Each row is a point on a landscape with many valleys, with its height.
A ball rolls from a point to the lowest of its 2 nearest points, and stops where none of them is lower. Distance is the straight distance between rows; heights are no part of it.
Sapum: [ 20  18   1 -16   7  13   0   7  21 -14   8 -18  -8  -5  -9  17   1 -21
  40  -1   6 -14  -9  23 -21  -4 -26   7  -9  26 -12  17 -28 -14 -14  -1
  14 -29  -8 -24  -4 -12  10   8  -7 -15  -3 -13  -4  13  13  -7   0   4
  11  -5]  (h 3.12)
Piva: [ -9  10  10 -10  10  -6   8 -31   3  -5  -9  17   0  10   7  -8   7   2
  15  12  19  24   3   0  -6 -17  -6   2   2   4  15   4   7   3  -8   7
 -22  29   5  -2  23 -33  -2   2  -1 -11   5  -2 -15  22   3  -4   6   0
  -6 -10]  (h 7.19)
gomob: [ -1 -26  -5   1   0   4  13  -3  -3  28  -6  -1   0 -23   9   6  20  -1
  -5  11 -11   0  -7  -9  21  16  27   6   9 -11 -10  -2   8 -12   2   6
  16   5 -10 -24   3   5 -31  19  -9  25 -15  -8   2 -16 -19  -6  -3   3
  -4  -7]  (h 2.55)
gunom: [  6  -5  11   0  10  10   4  -2  -5   6 -18   9   0 -10   4  -1 -12   4
  12 -14 -12  27  13   8  -8  14  21  17   2 -13  -7   6  -5  -5  -7  -3
   8  -5  -6   4  10  -1  -2  10  -4  16 -23   1   4  -3   2   3   6  10
   8 -21]  (h 5.49)
zul: [  2  -8   1   6   7  10 -11  -7  10 -19   3   6  -5 -15 -11  11   6  -8
   5  -9  10 -15 -20   0  -5  -5   7  -3  -5   0   2  -7  -4   0   2  19
   1  -3   8  -4   9   5   2  -9   8  12   5  10 -18  -2  12   3 -13  -6
   4  -6]  (h 4.66)
Vara: [-13  -4   8  11  11  14   5 -12  -4  16 -13  -8  -7   1   6  -6  14  14
   8   1  14  23  14 -10  12  16  16  -1   6  -6 -21 -13  14  12   7 -19
  -2  16  -3   2 -15 -17 -10  10  -1   1  -4   1  11 -14 -18   8  -4   2
 -24 -12]  (h 3.99)
zufu: [-16  26  -2   4  18   4 -18   7 -16 -23 -11  -7   2  28  -8  31   1   7
  15  -2  -7  17  21  -8   8 -20  -1 -19 -19  -7  17 -36  -3   1   5  10
   5 -10 -16 -15  -3 -15  20  -6  -1 -11  33   4   7  -6   1 -25   5  18
  23 -16]  (h 2.36)
mag: [-12  -1  16  -6  -3  -5  -6 -27  -7   1  -5   7  -5  17   5  11   4   1
  11   3  23  26   8   0  11 -13   4  -2  11   0  16  -1  -8  -2  -8   2
 -15  27   2  -3  16 -27   2   1   1 -23  19  -1  -2  14   6  -5  -6   7
   6  -9]  (h 6.85)
bezu: [ -8 -19   8   2   1 -14   1  -8  -1   5  -4   8   9   3  -3  -1   0   5
   7  -7   4  22  14   0   4   6  12  25  23 -10  25   2  -1  14   4   7
   4  19  -5  -2  11   0  -7   4  -9  -2   3   1  -4  18  -2  13   2   6
  10  11]  (h 4.09)
nar: [  9  17 -12  -9  -8   3  17  -6   9   7  -4   7  -7  -4  11 -23   6  -7
   2  31   1 -13 -15   9  -6  -9 -24  -7 -15  18 -19  14   7 -10  -2 -20
 -21 -13   0  -4  -9 -14  -5  -2  -4  -6 -15  -9  10   2  -3   2   4  -4
 -19  -2]  (h 4.23)
Sir: [  4  28  -7   3  15   2 -14  16 -10 -33   4  -4  13   7 -14  11 -19  -4
  -7 -14 -21   2   5  -4 -23 -11 -14  -4 -21  -3  18  -9  -1   3  -1  20
   4 -11   1   7   5  10  27  -5  10   3  15  13 -16  -3  15 -18   1   6
  14   3]  (h 1.26)
Gen: [-19  -4  -4  12   5  11   2   5   4 -19   4   7   6  -7  -6  -8  11   2
  11 -11   9   3  12   7  -8  19  -5  11  -3   9  18   3  -7  33   2   1
  -8   5   2  -2 -15  12  -4   5 -17  -1  -7  18 -13  13  -9   6   1 -13
   0   6]  (h 1.42)
povom: [ 16  -9   1   2  -2 -12   8  12  14  23  -5 -15   3  -4  -4   9   0   5
   0  -7  -8 -10  -9   6  -1   2   8   4  -2  -7 -25   3   1 -21  20  -4
  18 -20 -17  -9   0   1  -4   0   9   6 -17 -13  20 -14  -7   8  11   9
   2   4]  (h 3.52)
fatu: [  3   1   2 -11  10   7   8 -13 -23  17 -22   4  -1   9  14 -17 -15   8
   0  16 -24  30  17 -10   5   1   9  21  19 -12   9   1  20   2 -23 -10
   8  18  -3   5  20 -20   1  17  -8  11   5 -10   6   3   1  10   9  15
  -4 -12]  (h 6.12)
nake: [  3 -16  -2 -17 -18 -15  -1  -2 -17  11   6   9  -2  -3  12 -27 -14  -5
 -17  13  -9   5   2  -3   1   3   6  18  28  -3  19  19  -6   5 -25   0
   1  27   8  24  15  10  -8   2  -6   0   9  -4 -16  13  10  12  -2   5
   3  15]  (h 6.09)
rafo: [ -6   8  -3  -8   6 -10   3  -3 -25  -4 -11  15   5  16   6 -18 -12  11
 -14   9 -24  20  19  -4  -8  -6   7  12   6  -8  32   2  13  11 -11   8
  -8  25   9  24  17  -7   8   1  -3   5  14   6 -17  11   9  -2  13   9
   1   4]  (h 6.80)
Vun: [ -9 -13  10  10  10  -3  -9 -25  25 -11  -4   7  -1  -5  -6   7  11  -2
  24  -4  42   4 -13   9   1  -6   6  -3   4   6  -1  -4   0   9   6  12
 -10   6   1 -18   8 -13 -10  -8   6  -9   7  -1  -8  19  -2   9  -7  -6
   0   0]  (h 7.83)
pati: [  7  22 -10  -4   8   0  19   1  12   8 -13   4  -5   0   5 -10  14   6
   8  17   0  -8  -8   6 -11  -6 -11 -13 -26   6 -28   0   9 -14  15 -14
 -11 -18 -11  -9  -6 -20  -1  -1   2   7 -22  -8  13  -8  -9  -4  17   1
 -20 -14]  (h 4.61)
tibu: [-15  18  -4  -7   9  22 -21   9 -17 -21  -9  -6 -11   5  -7  23   1  -3
  18   4  -3   9  13  -8  11 -14  -2 -14  -8  -8   6 -25 -10   0  -9  -1
   3  -8 -10 -18 -15  -5  15  -2  -6   0  29   5   4 -17   9  -9 -10  13
  18 -19]  (h 2.99)
reg: [-17  10  -2  11   3  -4   5  -6   2 -14   5   9   4   8   0   9  22  12
 -14  -5   8  -4   0  -7   1  -8  -3 -24 -23   6  12  -4   4   6  23   6
 -19  15  13  16   0  -7   7  -8   4  -4  -4  16 -13   2  -5 -17  10 -16
 -10  -1]  (h 8.63)
doz: [  9   8   2  -4  -4  23 -20  19  -1 -22   7  -5  -3  -5 -10   4 -27 -17
  10 -22  -4  -5  -2  22 -14   2  -6   0  -3   4  -6  -3 -19   3 -15   1
   7 -31  -3   3 -16  22  14  -9   1  -1   6  10   8  -9  19   4 -14   9
  17 -12]  (h 4.01)
keti: [  2  16  -6  -1   2   6 -19   9 -15 -22   4   1  -1   4  -9   7 -11  -3
 -18  -1 -15 -11  -5 -12  -2 -17   0 -15  -8  -9  13 -12   4  -1  -4  12
  -3  -2   9  11   5  15  15  -9  10   9  23  10 -11 -13  21  -4 -12   6
  10   0]  (h 2.12)
Timol: [  0 -30  -6  14 -18  -5   0   7   5  19  12  -5   2  -5  10 -20  -7   6
 -30  -1  10 -23  -9  -6  17  22   8  -8  15   0 -19   2  15  10   1  -8
   1   3  22  16 -13  21 -15  -6   3   2  -9   3  11  -5 -15  15  -6 -20
 -18  17]  (h 2.81)
Romug: [  1 -10  11 -12  -2   3  10 -24 -11  24 -11   1  -7  -5  19 -16  -3   3
  -2  21   5  25   6 -14  13   4  11  11  25  -7  -8   8  10  -3 -21 -19
  -2  31   6   5  13 -19 -11  18  -5  -1  -2 -12   0   0  -4   7  -8   5
 -17  -8]  (h 5.72)
Sini: [ 17  -3  11 -12  -4  13  -8  -6  24  -6   9 -13  -9 -13 -14  17  -2 -22
  25  -8  19 -19 -12  23  -9  -5 -12   5   2  18 -15  13 -22 -17 -16   0
   9 -18  -3 -11  -5  -5   9  -1   4 -12   0 -11   0  10  17   0 -12  -8
   4   0]  (h 3.66)
gamip: [ 10  -7   5  -7  -8  16 -10  -9  10  -7   8  -2  -9 -18  -7  -1  -7 -20
   6   2  15 -21 -19  10  -2  -6  -6  -3   4   9 -13   7 -10 -10 -19   1
  -3  -6   9   0  -2   5   5  -6   8   2   3  -4  -5  -1  18   8 -19 -12
   1  -1]  (h 4.16)
fim: [  1 -14 -10   5 -18 -19  18   3  12  11   5   9   4  -3   3   4  17  -2
  -7   6 -11 -15 -16  15   1  -2  -2  23   6   7  19   8  -4   2  26   6
  -1  -9 -14 -15  -5   8 -16 -12 -11  -6  -9   6   3   8 -11   9   6   6
   1  24]  (h 5.29)
nir: [ -2  25 -10   6   6 -25   4   2  -8  -9   4  -2  16  33  -1   6  -7   6
   8  -7 -11  15   9   9 -13 -14 -22  -5 -19   9  28  -5   0   4  11  12
  -3 -13 -16  -9   4 -15   9  -4   4 -25   5  -5  11  16  -1 -10  21  19
  16   6]  (h 0.49)
lapo: [  4 -11   8   8  -6  -3  -9  16   8   2   9 -12   0  -1 -15  23   5   3
 -13 -30  -2 -21  -6  -6   8   2  11  -9  -3 -10  -9 -11  -5 -12  24   7
  15 -11  -2   8  -6  19   7  -9  13   6  -1   4   5 -14   1  -4  -2  -8
   7   6]  (h 1.78)
sus: [  1 -36  -8  10 -15  -7  12 -12  20   9  11  16  -7 -22  19 -13  13  -9
 -18  14   6 -31 -25  10  13  21  11  16   3   9   5  15  -5  10   2   8
  -8   2  28  14  -2  12 -32  -8 -18  -2 -24   5 -18  16 -13   6  -5 -38
 -18  11]  (h 4.13)
dabe: [ -6   1   9   2  17  -8   5 -26  23 -12  -5  10   7  -2  -4 -10   9   0
  24   9  32  13  -4  -5 -10  -7  -6   2   4   5   4   6  12  13   2   7
 -16  22   4 -11  18 -22  -9  -3   2  -4   4  -5 -20  27  -5   4   6 -12
  -5   2]  (h 7.51)
Rubo: [ -9  -6  10   2   6   8 -10  12  -5  13  -3 -21  -5  -2  -9  17  10  12
   1  -6   3   5  15 -23  19   4  16 -11   6 -21 -23 -18  -2 -13  10 -14
  16   4 -10  -6 -14   5   4  13   5  12   5  -6  15 -26 -10  -5  -4   0
   2  -4]  (h 4.00)
Mekoz: [ -1   5 -17  -8 -25 -14  10   5 -15  15  11  -3   1   6  11 -12  -2   1
 -34  23 -12 -16  -6 -16   8 -13 -19 -10   5   5   3  12   9  -8  -1 -12
  -6   9   9  10  -4   6   8  -7   5  -7   8  -1   3 -10  -3   1   7   3
 -10  19]  (h 2.75)
met: [ 22   2   7 -12 -14  -3   6  -2  18   3  21 -11   0   0  -9  15  -4 -18
  -5  -9   0 -30 -15  20  -8  -8 -24   4  -1  22  -7  24 -12 -22  -7   0
   8 -11   1  10   3  -1  14  -9   8 -21  -5 -10  -3  14  13  -3   0 -12
   1  17]  (h 4.25)
girik: [  9 -10  -1  -2  12  -3  16   3   7  24 -12 -11   2 -17  -1   6  11   7
   4   9 -14   2  -1 -12   7   5  16   7   1 -14 -24   4   9 -21   7  -1
  22  -4 -18 -19  11  -3 -15  19   0  24 -17 -18   7 -13 -14   1  13   7
   1  -2]  (h 3.03)
milu: [  3   8   5  -6   8  13  14  -2  11   8 -15   0  -6 -12   6 -13  11   5
  30  10   6  17  12  14  -7  12  -3  13  -2   4 -22  12  -2  -1  -7 -21
  -4  -8 -13 -14 -13 -14 -12  18 -15   5 -19  -5   6   3  -5   6   4   6
 -12 -10]  (h 4.73)
vin: [  9  37  -4  -7  23  -2   8  15  -1  -5  -9  -5   4   9  -3 -10 -11   7
  22  -3 -11  16  22   1 -25   3 -30   4 -15  -1  -8   9  -1  -6  -3 -12
  10 -17 -15  -8   1 -10  17  17  -6   6 -16 -15   8   6   3  -4  20   1
  -1 -11]  (h 5.77)
guvo: [  2 -12   0  -9 -10 -11  17 -19   3  21 -11  11   0  -2  20 -17   2   3
  -3  24   0  16  -4   4   5  -2   5  17  16   0  -3   9   8  -1  -1 -11
  -9  13  -3   0   7 -18 -18   5 -10 -10 -12  -7  10   3 -13  11   1  11
 -13   0]  (h 5.31)
Gimal: [ -7  -8   2  -9  -7 -10  -3  -1 -19  -5   3  13  -2   5   8 -22  -6   5
 -15   4  -4  13  15  -3  -3   7   7  11  15  -1  28  13  -4  18 -17   2
  -9  36  19  34  15   4  -2   3  -6  -3   8   8 -27  17   7   2   3  -5
   0   9]  (h 6.50)
tino: [  1  -5 -10   0 -11  15 -10   0 -28   3   2  11  -8   2  16 -22 -21  -4
 -27  13 -12  -4 -13  -5  10   5  20 -17   8  -6  -4 -11  14  10 -23  -1
 -12   5  19  18   2  15 -14  -9   3  17  12  10   4 -25   4   8 -19  11
  -3 -17]  (h 3.48)
rovek: [  3   2 -10 -12 -18   9  20  -6  -8  17   3   6  -8 -12  21 -31  -1  -7
 -17  35  -4  -7 -10  -1   3   2 -15  -3   1  13 -16  18   8  -4 -19 -24
 -16   6   8   8 -10  -1  -8   6  -7  -2 -16  -3   4  -8  -9   2  -1  -6
 -21   1]  (h 3.74)
ruso: [-13  10   1   2  13   9  -5   3  -7  -9  -1  -6   3   0  -9   2   5   4
   6   4   3   7  15 -23   3  -4  -7  -7   1  -7   2  -6   5   8  -3  -5
   0  17   0  -2  -4   0  13   9  -1  11  14   1  -7  -3   3  -2  -3  -8
   3   0]  (h 3.08)
vus: [  8 -20  -7  11 -13  -2  -3  10   8   8   9  -2   5 -10   0 -16 -13  -3
 -17  -7   0 -24 -16   9   2  14   5   3   8   1 -11   2   9   9   0   2
   4 -12   5   9  -7  25 -11  -9   6  11 -10   3   7  -2   0  20  -8  -8
  -4  14]  (h 2.17)
zudep: [  2  16  -7  -6   6  12 -22  15 -13 -19  -2  -9  -3   5  -7   9 -24  -8
  13  -6 -13   7   6   8  -7  -8 -11  -2  -3  -5   3 -10 -11   3 -12   1
   9 -21 -10  -7 -10   9  16  -2  -3   0  17   1  11 -12  15   6  -9  17
  23 -11]  (h 3.56)
pilig: [  2 -21  -5  -1 -10  -8  -3  -6   8  14   0  -3  -9  -6  -4  12  12  -6
   0  13   9 -18 -26   3  17 -14  12  -6   5  -3 -10 -17   1 -11  16   3
   2 -16  -9 -26  -7  -2 -15 -14   7  -1  11  -8  17 -16  -8  13 -13  15
  -1   3]  (h 4.31)
Vizes: [  6 -14 -16  -2  -3  11  -2   4 -24  18   3  -3   2  -5  16 -29 -26  -7
 -25  28 -10  -5  -9 -15  12  16  13 -11  17  -6 -14  -5  30   7 -27  -5
   3  16   8   2   5  13 -19  12   4  26   3  -6   5 -21  -4   8 -16   7
  -9  -4]  (h 3.97)
Lavu: [ 11 -11  -3   1  -4  -4  -1   4  18  14  -5 -12  -2  -4  -3  -1  -1  -1
   5   9  10 -15 -18  12   3  -6   3  -7  -1   0 -31  -8   7  -9  10 -10
   3 -25 -10 -17 -12  -3 -10  -7   9   1  -4 -13  24 -14  -6  16  -4  11
  -5   3]  (h 3.92)
rebo: [ -2  18   5   1  21  17 -14  15   4 -24  -9  -7  -3  -5 -14  20   0   4
  13 -15   2  -3   6 -13  -8  -6  10 -16 -23 -16 -25 -23  -5  -9   9   5
  12 -11  -8  -2  -2   3  18   0  11  19   4   5  -3 -26   2 -16   3  -4
   6 -20]  (h 5.40)
vake: [  0  15  -8 -11  16   3  16  -7 -23   5 -23  16   3   7  10 -14  -5  12
  -8  16 -39  21  15  -8  -6  -8   2  12  -4 -10  21   1  19  -1 -10   0
  -2  10   2  10  19 -17   8  10  -7  17  -4  -2  -4   2   3  -5  23  10
  -4 -13]  (h 6.45)
povu: [ 15 -11  -6  -8 -26 -21  11   2  10  18  15  -2   3  -1  -1  10   8  -9
 -18   1 -12 -24 -17   8   3  -8 -13  11   9  10   9  18  -7 -16  13   1
   7  -5  -4   3   3   5   0 -12   1 -15  -3  -5   1   5   0   4   3   1
   1  25]  (h 4.82)
Vub: [ -2  36 -11   8  14  -8   2  25  -9 -23   3   0  20  15  -6  -3 -12  10
 -15 -16 -22   6  19  -8 -26  -2 -26  -7 -30   1  19  -3  12   9  10  12
  -2  -6  -2  11  -3  11  27  -3  12   3  -3  13 -13   3   4 -22  22  -5
   2   9]  (h 0.23)
taf: [ -5  11   4  -2  13   8  15  -8   5  17 -15  -4  -7  -1   8  -9  19  11
  15  14  14  16   9  -5   3   4   0  -9  -7   0 -31  -4  13  -5   8 -25
  -8   2 -11  -8 -14 -25  -5  11   0   1 -13  -8  15 -10 -17   1   7   2
 -27 -15]  (h 4.34)
ganug: [-26  10  -4   1   7  23   8  -3 -12 -12  -5   5  -4  -6   0  -8  19   2
  12  10   1  16  18  -8   4   5  -8   4  -1   6  14  -4   0  23  -8  -8
 -12  16  -2  -6 -19  -4   1   9 -18   4   6  14 -11   1  -7  -2  -3  -7
  -3  -6]  (h 2.41)
Teg: [ -8  -1  22  -5  -3  15  -7 -20  -5   6  -1  -1 -12   3   5  -2   0   0
  13  -5  27  27  16   1   8   8   2  -2  14   3  -8   3  -9   4 -17 -19
 -11  24   9  13  -2 -15   3   9  -2 -15   2   0   1   6   5   2 -14  -5
  -7 -14]  (h 6.49)
Tuf: [ -3  -8   3  10  -7  12 -10   8  13  -9  10  -5  -8  -4 -10  12   4  -1
 -10 -13  15 -36 -22   5  13  -8   8 -28 -10   0 -18 -22   3  -3  14   1
   1 -20   7   2 -21  15   2 -20  12   3   3   5   8 -20   1   1 -11 -11
  -5   0]  (h 2.48)
guku: [  3 -38 -10   7 -10  -6   2   1  -3  27  10   0   1 -21  10  -3  11  -9
 -21   5  -7 -19 -19 -14  24  22  27   3  15  -9   0  -1   9  -1   6  17
  14   4   7 -14   4  20 -34  10  -2  23 -13  -6  -2  -6 -15  -1 -15 -11
  -7   1]  (h 1.98)
Pel: [ -1  -6   3   5 -11  -8  -1  12  -3  -8  10   5  10  -1  -9  12  -2  -5
  -5 -25 -13   6  14  13  -9   7  -5  20   1   6  32   9 -20   8   5  13
   4   0  -4   6   0  18   7   0  -7  -9  -5  13 -11  13   4  -8   4   1
  19  13]  (h 6.13)
tokiv: [-12  -6   8   9  14  15 -10  -2  -1   2  -1 -15  -4  -4  -6  -1   7  10
   9  -3  20   9  14 -25  14  16   8  -9   9 -13 -22 -12  11  14   0 -16
   4  16   3  -1 -14   0  -1  13   3  12   7  -1   2 -12  -6  11 -12 -14
 -10   0]  (h 3.59)
Kog: [ 11  35  -8 -12  12  -2   7   9   8 -12   9 -16   0   9  -3   9   8  -7
  38   5  -3  -2   3   6 -18  -8 -39  -2 -16  25  -2  18 -22 -12  -5  -2
  12 -24 -12 -24   0 -22  10  15 -13 -18  -8 -18  -1  19   5 -18  17   2
  10  -4]  (h 2.50)
dufab: [ -9  -2   3  12   2   0   7   5  12  -6   3  -1  12   2  -4 -16  -1   1
  19  -6  16   9  13  19 -12  17 -10  18   6   9   6   8   0  28   2  -7
  -5  -4 -13 -12 -16   8 -10   4 -11  -7  -6   6   3  18  -7  18   1   1
   2  18]  (h 2.35)
tepi: [ -1   8  -6  -6 -13   7 -13  -5 -22 -10   9   7 -13   1   4  -8 -10 -10
 -23  15  -5 -16 -16  -5   5 -16   1 -19  -1  -2   9  -3   0  -1 -17   4
 -17   6  20  15   2  10   4 -13   9   4  21   9 -10 -15  17   3 -18   3
   2  -1]  (h 2.80)
Zunok: [ -3  30  -8   7  18 -12  -9   7 -17 -20  -8  -3  12  32  -8  22  -7  10
   2  -7 -22  14  17  -5  -5 -23  -8 -15 -27 -10  24 -24   4  -4  16  18
   5 -18 -13  -8   8 -13  20  -8   7  -8  19   2   5  -2   4 -21  18  19
  20  -3]  (h 1.66)
tuva: [  1  31  -2   2  17   7   1  23   1 -16  -7  -4   2   6  -9  13  -2   7
  11 -15 -10   5  16  -1 -16  -4  -6 -12 -32  -8 -14 -13  -5  -6  15   0
  10 -23 -17   0  -9  -1  22  -1   4  10  -6   4   5 -18  -3 -18  17   2
   4 -16]  (h 5.64)
dege: [  3 -26   3  -6 -23 -23 -11 -17 -13  20   7   5  -7   4   4   1  -1 -10
 -20  13   8 -11 -17 -16  22 -13  21   4  31 -10  14  -2  -5 -11  -2  13
   2  14  11  -5  20   5 -11  -8   6  -5  26  -9   2   2   6  12 -21  10
   4  16]  (h 5.30)
Vuvur: [ 13  -9   8   0 -10  18 -11  15  15 -12  18  -9 -10  -1 -18  26  -1 -14
  -8 -30   7 -47 -26  20   6  -6   7 -17  -6   6 -14 -23  -5 -11   6   7
  16 -35   2   3 -25  20   7 -26  13  -4   7   5   6 -16  11   0 -17  -5
   3   1]  (h 3.01)
zese: [ -3 -13  15   9  16  19 -11  -3   8  -8 -12   1  -4 -19  -5   1  -3   6
  18 -28  16  20  14   0  -6  27  21   9   4 -11 -18   1  -9   6  -6  -1
   5   2  10   8   3   3  -1  13  -3  13 -18   7  -5   1   1   6  -6 -11
   0 -21]  (h 5.85)
lun: [  1   5   9  -6   6   7   3   1  -9   2 -15   5  -2  -6  -1  15   3   8
   3  -8 -21  22  16  -4   1  -2   9   4  -4 -10   0   3 -11 -14  -1  -4
   7   2  -4   8   8  -6  10  11  -7   9 -10   3   0  -6   3 -16  10   7
   9 -21]  (h 5.16)
sif: [ -1  -8 -20 -10 -33  -7  14  -4 -15  23   7   7  -5  -4  27 -21  -5  -4
 -39  33 -11 -15 -15  -5  10  -3  -7  -7   6  11  -7  10   8  -7 -10 -15
 -11   2  12   9  -7   4  -9  -5  -2  -8  -6   2  10 -21 -16  -1  -2   6
 -18   7]  (h 3.27)
rafab: [  5 -27  -7   6 -10  -1  12 -12  23   6   5  19  -6 -24  11 -14  17 -16
  -1  23   4 -27 -31  18   5  11   8  29   8  13   4  12  -3  11   3   7
 -11  -6   7 -14  -4  11 -38 -12 -18   4 -14   3 -16  16 -10  10 -14 -19
 -10  18]  (h 4.81)
mumov: [ -1  10  -9  -2 -14 -22   5  12 -11   6   8   0   8  15   6  -4  -2  13
 -35   1 -16  -4   7 -13   0 -10 -11 -10  -3   0  12  10  11  -6  12  -2
  -8  15   9  23   4   7  13  -8  10  -6   4   7  -4   0   1  -8  15  -1
  -7  18]  (h 2.13)
daro: [ -2  -5  -5  10 -10 -24  11   7   2  -3   7   7  14  10  -4  10   6   4
  -9 -13 -13  -2   0  13  -6  -4  -4  15  -4   3  35   3  -3   7  25  16
   0  -1 -11  -1   1   8   2 -12   0 -10  -2  10  -4  12  -4   1  14   9
  13  23]  (h 5.75)
mazut: [  8 -20  -7  -5 -17 -17   1 -21   7  13   4   8  -7  -6   6   3   8 -15
 -10  27   7 -19 -35   2  14 -22   5   4  12   4   4  -4   1 -12   7   9
  -6  -2   2 -16   8  -5 -15 -19   6  -8  14  -8   3  -2  -1  12 -15   8
  -1  13]  (h 4.79)
Geri: [ -6 -36 -11  17 -13 -12   6   6  12  14  12   5  -1 -14  12  -6  12   8
 -24  -5   3 -25  -9  -7  19  31  14   4   5  -2   6   7   3  15  17   2
   2   4  25  14  -9  19 -23  -2 -11   3 -20  10  -6   7 -21  11   2 -32
 -16  11]  (h 3.43)
tago: [ -1  14  20   2  20   2 -12   7 -12  -2 -19  -8   0  10 -12  27  -3  13
  -1 -14 -17  23  27 -19   5  -5  17  -5  -8 -23  -7 -13  -6 -21  11  -1
  13   5  -3  10  15  -6  21   5   4   9   8   0   5 -11   3 -27   9   6
  16 -19]  (h 4.78)
lib: [-14  16  -2  16  10 -15   8  -2  13 -19  13   2  20  18  -8   9  17  10
   0 -13  12  -3  -1  -6 -12 -11 -17 -20 -27  19  20  -5   6  12  15  18
 -14   9  -1   2   4  -7   8  -4  13 -15   3   8 -11  19  -8 -23  17 -10
  -2   9]  (h 8.47)
pov: [ 12 -16  -1 -19 -21 -19  -7 -14 -18  18   5   5  -6   2  12 -14 -17 -10
 -20  21  -6  -3 -12  -8   9 -10  11   8  27  -8  11  13  -4 -14 -23   6
   0  18  11  13  28   1  -7  -3   4  -3  18 -13  -5   4  14  11 -11  15
   5  12]  (h 5.69)
dof: [ 10  -1   6  -3 -23  16 -17  16  -1 -12  21  -7  -5   2 -12  10 -21 -17
 -18 -30  -5 -29 -12  22   1   0  -8 -12   2   9  -4  -1 -16  -5 -11   0
   6 -28   8  20 -19  31  12 -21   7 -13  11   9   8 -10  19   0 -15  -6
   9   3]  (h 3.62)
tuvad: [-13   1  21   9   8   3 -16   3 -18   7 -13 -12  -9  20 -10  24   4  15
 -10  -7  -2  13  20 -27  24  -4  29 -11   8 -25  -7 -24  -1 -15  13  -5
   5  18   3   3   6  -4  11   4   3   2  22   1  14 -18  -1 -15  -9   9
  12 -11]  (h 4.38)
vuziv: [ -6 -19  16   5  -2  18 -17 -15   0   2  -3   2 -13  -8   4  -7  -5   1
  10 -15  29  14   6   5   9  22  19  -2  16  -5 -14  -2  -6  12 -13  -9
  -8  11  18  16  -6  -1 -10   3  -1  -4  -3   8   3   1   3  14 -22 -11
  -7 -16]  (h 6.19)
Dogaf: [ -2  21  -2   8   3 -13  -7  22  -4 -14  10  -7  15  16  -5   3  -7  17
 -27 -16 -10  -4  18 -19 -11   0 -16 -15 -14  -1  12   5  11   3  12   5
  -3  16  14  27   3  16  25  -2  16  -1   4  12 -17   5   8 -21  16 -18
  -3  18]  (h 1.25)
fiso: [ -2  -9  15  15   5  -6  -6 -15  27 -18   6   5  11   5  -9  11  -2  -1
  16 -26  35  -1 -10  25 -15  -1   3  -5  -9  15   2   0  -9   8   6  17
  -9  -3   2   2  11  -7   1  -9  12 -19  -6   4  -2  24   1  -4   1  -6
   2  -1]  (h 8.10)
kes: [  3  33   3   0  23   2   2  13  -7  -5 -13   0   2  19  -3  -2 -11  10
  15 -16  -3  25  27   2 -19   7 -12  -9 -23  -6 -12 -10   3  -2   8 -13
   4 -15 -16   2  -5 -10  20   6   5   2 -12  -5  16  -6  -2 -10  17   4
  -5 -22]  (h 5.87)
zesa: [ 10  16  -5  -8  -4  -2   3  16   0   4   2  -8   3   0   0 -11 -15   0
   2  -1 -15   2   8   8 -13   4 -24   6   0   4  -8  19  -4  -2  -7 -16
   6 -13  -8   3  -7   8  11   8  -5  -1 -11  -7  12   2   5   9   8   2
   2   6]  (h 5.43)
Kubi: [  1 -18   3 -11  -5 -20  12 -20   6  15  -7  11   4  -5   7  -6   4   0
   6  21  -2  13  -6  -2   7 -10   8  25  25  -7  15  10   6  -2   1   5
  -2  18  -4 -11  19 -12 -17   0  -9  -3   4 -10  -4  16  -3  13   3   9
   3  11]  (h 4.80)
Viso: [ -3   6   1   9  23   9  -9   0   6 -28 -12   3   5  -7 -15   8  -4   2
  18 -16   9   4   0  -2 -18  -4   7   1 -14  -9  -7 -14   2   4   4  19
   5  -8  -4 -12  13  -1  13  -2   9  19   3   7 -13  -4   4   1   2   2
   8 -12]  (h 5.07)
Dap: [  0   8  -1 -10  -5  17   0  14   1   1   1 -10  -7 -10  -1   1   2  -4
  17  -1  -5   6  13  13  -1   8 -12   5   1   7 -10  13 -19  -4 -12 -19
   3 -13 -11  -7 -22   5   5  13 -15  -3  -9  -2  11  -4   3   1  -3   3
   3  -5]  (h 5.13)
Subi: [ -9   8  10  24  12 -10   2  -5  23 -22  11   0  21  20  -7   6   2   8
  14 -27  30   2  -1   9 -20   0  -9 -18 -25  22   5 -10   1  18   7  15
 -11  -3  -7  -2   4  -6   6  -2  18 -22  -4   3   2  25  -8 -17  13  -8
  -2   1]  (h 8.30)
lizif: [ -3 -20   8   5   1  -4   7  -5  18   8   1   2   8 -15  -1 -13  11   2
  18   3  15  10   6   2   1  18   5  24  21  -2   2  16   3  18   3  -8
   1  10  -3 -11  -5   6 -22   8 -15   0  -9  -4  -6  19 -10  19  -2  -9
  -5  19]  (h 3.23)
vazad: [  8  24 -12  -3   3 -14  10   9   4  -8   8  -9   7  17  -4   9   2  -4
  26   0 -12   0   2  16 -18  -7 -31  10 -12  19  19  14 -16  -2   7   5
   8 -22 -17 -22   0 -14   3   6 -12 -21  -4 -10   3  19   1  -4  19  14
  20   9]  (h 1.74)
Regu: [  0 -25  -6   4  -9   3  -7   2  -8  10   7   5  -3 -17   3  -4   1  -5
 -15  -2  -7 -14 -13 -10  15  15  20   0  13  -8   4  -1   0   5  -5  10
   4   4  12   3   2  22 -18   2  -2  20  -4   4  -3  -7   1   7 -16 -10
   2  -2]  (h 1.31)

Call two points neighbours if one is among the 2 nearest of the other. Go from one point of each pair to the other, from neighbour to neighbour, staying as low as possible. Name the highest point that can't be avoided.
Gen / Vub: pati
nir / lapo: doz
Vub / Regu: Vizes

For each start below, name the point where the ball stops.
pov: Regu
pati: Vub
daro: nir
Subi: Gen
vuziv: Gen
rafo: Gen
vin: Gen
rafab: Regu
tuva: nir
doz: nir
